Each row is a point on a landscape with many valleys, with its height.
From any point a ball rolls to the lowest of the 2 points nearest to it. It stops when none of these is lower. Distance is the straight distance between rows; heights are no part of it.
K422 height 77.5: [100 137 113 119  61 109 139 169 101 117 168 174 141 127  99  83 114 134
 130 134  97]
K864 height 23.3: [140 117 188 142 144 137 109 158 153 152  81 111 131 121 196 161 102 156
 140  94 104]
K714 height 54.3: [114 168 112 137 161 121 155 104 169 121 137 173 145 121 130 162 120 141
 139 147 141]
K172 height 45.7: [115 140 124 171 128 152 137 124 152 161 154 164 147 107 115 166  75  86
 115 171 166]
K683 height 23.1: [141 114 103  74 166  79 121 114 123  95 117 119 120 142 124 132 196 149
 124 128 141]
K913 height 33.0: [121  95 132 134 104 126 145 123  85 142 121 117 121 144 143  87 127 123
  99 131  83]
K316 height 54.2: [145 150 152 145 117 145 124 116 160 135 128 154 132 112 124 176  85 128
 151 133 151]
K940 height 48.1: [ 89 142 115 147 142 149 141 144 151 131 125 180 117 135 172 125 148 119
 113 136 135]
K264 height 24.0: [ 88 142 154 183  90 109 107 207 152 168 130 170 138 150 168 109 117 133
 136  99  90]
K309 height 45.4: [183 138 162 135 177 178 131  80 150 126 100  89 125  91 118 184  91 131
 122 151 173]
K895 height 36.1: [ 81 156 109 116 116  99 151 151 152  98 144 194 119 166 108  81 158 149
 133 105 139]
K806 height 55.9: [171  82 120  88 143 129 124  85  80 126 131  30 132  95  93 126 128 131
 122 132 118]
K656 height 33.2: [ 84 148 134 120  91  92 139 185 139 117 117 188 121 149 120  72 165 165
 140  93 118]
K954 height 29.8: [138 134 108  90 184 102 115 115 152 102 118 118 134 140 160 164 171 144
 138 134 152]
K180 height 80.2: [155 129 141 137 107 136 103 115 125 126 125 119 118 152 146 133 132 106
 148 124 120]
K589 height 41.7: [116 129  95 111 116  99 144 119  99 109 153 137 137 138 116 108 146 134
 117 153 120]
K771 height 20.1: [ 55 138 106 127  93 108 160 201 121 111 139 197 117 162 111  34 162 132
  97 125 148]
K921 height 41.3: [ 47 169  95 164 128 133 138 176 178 130 140 215 128 161 104  74 153 104
 147  93 130]
K364 height 46.3: [142  94 149 145 140 173 134  95 109 168 119  44 139 108 150 126  96 114
 110 144 127]
K488 height 80.8: [ 77 152 101 150  77 138 134 177 140 119 201 203 135 151  84  64 109  90
 139 112 102]
K583 height 28.1: [138  84 177 116 152 135 116 137 133 150  76  96 110 118 180 143 123 160
 124  85 106]
K846 height 57.7: [109 116 109 142 162 130 137 106 129 158 124 102 156 120 150 170  95 118
 109 163 158]
K686 height 41.5: [110 157 141 120 141 114 143 144 175 114 106 192 121 143 147 119 155 161
 155  94 117]
K65 height 75.2: [140 133 146 120  59 115 120 146 106 120 165 139 135 133 116 103 105 136
 149 122  91]
K418 height 26.1: [127  96 131  82 100  84 109 160  97 114  99 121 113 154 130  99 171 150
 130 100 118]
K337 height 30.0: [110 130 128 100  84  76 114 183 113 112 104 149 128 150 118  83 176 158
 152  98 111]
K251 height 18.1: [115 127 162 133 149 121 115 171 169 139  84 145 138 151 203 154 107 155
 141  98 115]
K637 height 23.8: [138 159 163 153 111 136  95 158 180 129 135 154 131 157 177 134 121 130
 168 100 113]
K218 height 34.8: [170 115 198 147 119 151 125 104 139 162 115  82 141 117 146 139  74 144
 136 123 116]
K571 height 78.2: [125 146 118 150 100 136 110 126 138 126 143 161 115 158 126 135 116  98
 148 118 136]
K621 height 40.7: [180  88 171 106 188 167 110 101 152 157  78  10 145  94 139 159 104 132
 149 109 146]
K89 height 52.0: [155 149 132 141 149 150 131  92 141 122 125 135 117 102 113 191  96 124
 126 148 171]
K25 height 34.0: [153  76 166 108 179 151 132 102 141 156  78  50 121 104 157 151  99 151
 128  91 124]
K295 height 16.5: [148 103 131 111 191 144 127  95 144 119  79 111 106 125 153 187 107 137
 117 115 155]
K544 height 84.9: [163 144 101 151 162 137 111  82 113 128 106  86 127 117 110 173 141  94
 128 159 151]
K358 height 23.4: [131  93 117 102 183 120 143  89 114 136  92  81 123 114 139 143 156 148
 111 123 127]
K113 height 82.2: [ 95 154  77 146  85 143 139 157 112 103 198 192 130 137  81  78 120  80
 122 148 108]
K410 height 31.5: [125 106 141 108 145 116 134 115 138 132 123 113 134 144 171 143 117 152
 120 127 137]
K525 height 75.0: [163  83 169  85 116 132 111 124 102 128 132  69 120 100 143 124 141 156
 134 111  99]
K468 height 6.0: [168 115 115 111 216 120 127  70 138 114  95  81 115 114 121 194 120 133
 109 129 162]
K332 height 50.1: [104 176 113 153 127 135 155 116 166 126 173 195 139 121 109 126 120 117
 140 141 126]
K471 height 64.5: [161 111 116  88 128 110 111 102 102 105 135  97 119 112 106 152 144 136
 136 133 138]
K342 height 72.9: [116 155  78 144 155 125 121 116 130 108 133 150 106 124 121 175 145 107
 112 144 166]
K724 height 72.8: [123 126 153 148  63 132 120 159 119 147 174 142 143 127 135 118  78 119
 130 136 108]
K434 height 36.5: [110 132 115 106 140 100 137 123 142 115 140 139 142 148 159 128 150 151
 130 139 140]
K454 height 85.7: [105 163  70  98  95  98 141 163  94  70 154 164 137 148  79  58 178 133
 134 139 110]
K307 height 10.9: [ 85 121  93 120 114 102 147 155  87 117  91 159 107 142 113  92 176 132
  99 129 134]
K614 height 64.8: [135 106 120 122 117 144 135 104  84 139 148  72 142  87 105 144  99 126
 111 163 140]
K204 height 38.8: [ 62 172  78 141 119 108 160 158 148 105 156 202 134 164  74  54 165 123
 131 113 127]
K67 height 49.1: [117 155 136 138 143 151 122 148 184 124 112 181 127 135 161 177  89 126
 151 111 152]
K94 height 20.7: [120  97 146 119  87  94 104 160 101 147 101 114 125 140 147 122 128 150
 133  95 105]
K838 height 67.7: [162 139  93 103 147 113 103 100 112  79 157 114 102 124 111 160 169 119
 123 145 154]
K456 height 28.8: [117  90 111 113 145 123 144 103  87 135 110  94 115 135 142 110 151 132
  96 133 115]
K495 height 44.8: [106 122 130 150 135 158 138 126 136 147 119 159 109 121 159 153 108 112
 106 137 141]
K71 height 51.9: [145 142 136 157 112 150 144  98 123 149 171 129 151 101  98 145  78 106
 117 182 147]
K308 height 75.9: [120 137  88 148 111 123 116 120 112 131 137 142 125 142 108 154 117  89
 127 147 150]
K285 height 38.0: [175 108 163  94 159 123 110  98 152 122 119  87 133 138 156 157 129 145
 148 121 133]
K704 height 46.5: [ 92 164  83 138 119 109 154 126 128 116 169 180 143 119  95 115 142 125
 124 154 127]
K298 height 82.5: [155 117 127 140 141 141 104  99 115 145  86  90 124 129 134 164 130  99
 142 129 135]
K352 height 79.3: [ 78 151 119 138  67 117 125 187 141 128 175 191 138 136 106  88 119 127
 147 105 113]
K485 height 40.3: [103 127 136 168 105 158 134 145 151 159 159 186 122 120 137 136  85  86
 112 142 131]
K839 height 77.0: [180  78 165  73 146 126 100 113 115 131 103  70 121  94 118 144 161 144
 149 102 109]
K884 height 30.8: [147  91 119  82  93 102 115 137  67 110 119  94 126 135 117  98 148 135
 126 122  94]
K460 height 51.2: [161  89 144 111 160 165 141  79 111 147 125  19 132  82 122 133 108 141
 116 134 135]
K198 height 51.8: [139 108 134 159 167 167 141  86 130 167 111  74 143 117 140 158  74 103
  98 159 158]
K815 height 43.3: [198 120 158  99 169 141 108  78 139 117 123  69 133 103 125 167 145 132
 146 143 141]
K781 height 36.4: [ 80 136 129 171 108 143 152 161 153 159 167 202 136 133 138  92 116  93
 110 143 102]
K19 height 23.5: [ 55 147 124 157  82 126 136 224 134 130 139 198 118 151 125  44 161 122
 114 106 113]
K477 height 84.1: [126 164  69 119  89 130 129 143  86  81 170 161 130 135  79  89 149 100
 141 148  96]
K279 height 25.8: [ 98 125 143 150 103 106 121 167 129 156  97 152 129 144 158 115 134 141
 130 102 103]
K654 height 56.4: [149 156 109 150 103 150 141 102 104 116 179 139 132 105  89 131 108  97
 119 179 125]
K994 height 27.6: [125 156 152 148  89 117 103 162 153 125 152 149 130 169 161  93 145 131
 161  99  86]
K363 height 44.3: [140 144 147 120 143 137 134 120 161 114 103 168 108 122 150 149 150 146
 151 108 117]
K235 height 51.1: [190 137 153 147 157 171 133  62 123 132 121  64 129  91  79 164  88 123
 108 167 177]
K732 height 15.8: [134 111  91 107 206  96 138  83 121 113 102  95 115 118 124 173 146 145
  96 133 153]
K229 height 16.8: [107 119 100  88 145  78 143 139 106  98  99 138 114 154 120  96 200 152
 104 130 151]
K543 height 69.2: [128 104 150 131  86 147 122 138  95 154 145  98 138  97 139 134  91 130
 120 144 119]
K753 height 70.4: [123 162  76 118 146 117 110 123 129  85 145 148 105 138 119 143 187 116
 133 136 151]
K406 height 49.0: [209 127 141 119 178 139 121  58 119 121 123  37 133  93  77 163 121 126
 125 154 162]
K35 height 39.9: [176 111 183 134 145 174 135  82 139 146 104  83 121 101 129 157  82 139
 126 129 144]
K150 height 47.5: [192  82 135  94 208 141 112  76 137 143  92   4 135 101  99 162 121 120
 139 109 158]
K424 height 19.6: [ 97 161 146 174 114 138 111 179 187 151 139 183 143 153 168 131 103 113
 155 105 113]
K869 height 16.1: [ 76 131  95 131  87 112 152 184  84 119 117 175 123 152 110  47 166 119
  98 137 109]
K649 height 40.0: [184  93 187 131 122 145 101 110 120 163  98  39 143 118 133 136  96 131
 147 112 113]
K880 height 38.9: [ 78 155 119 127 138 111 142 160 184 111 119 207 121 172 141 109 137 150
 141  86 144]
K517 height 72.5: [ 93 168  60 122 147 100 136 137 126  76 153 169 105 154 103 104 191 124
 111 133 156]
K653 height 60.5: [152 118  96 103 139 128 124  96  75 106 151  66 128  84  96 153 138 128
 107 162 138]
K99 height 33.3: [ 87 137 127 156 104 121 165 144 131 146 134 199 127 139 124  80 135 122
 114 127  91]
K585 height 72.6: [166 101 159 103  88 142 106 127  85 131 146  58 140 103 130 121 111 136
 137 137 103]
K423 height 29.7: [ 99 117 127 156 112 112 148 133 113 159 105 159 134 149 139 101 128 118
 112 127  95]
K779 height 59.8: [177 146 137 141  89 158 126  96  94 118 146 107 133 108  93 123 114 105
 140 162 110]
K867 height 29.0: [151 122 194 162 108 130 105 151 144 166 118 102 145 126 175 148  80 147
 140 109 104]

For each start below, name the point where the ball stops.
K488 -> K653
K150 -> K251
K779 -> K94
K654 -> K94
K495 -> K94

Call two points neighbours if one is among the 2 nearest of the other. Go from one point of each pair to the other, from neighbour to neighbour, staying as low as possible. Name the highest point that can't be avoided.
K468 / K418 -> K913
K307 / K410 -> K434
K424 / K94 -> K279
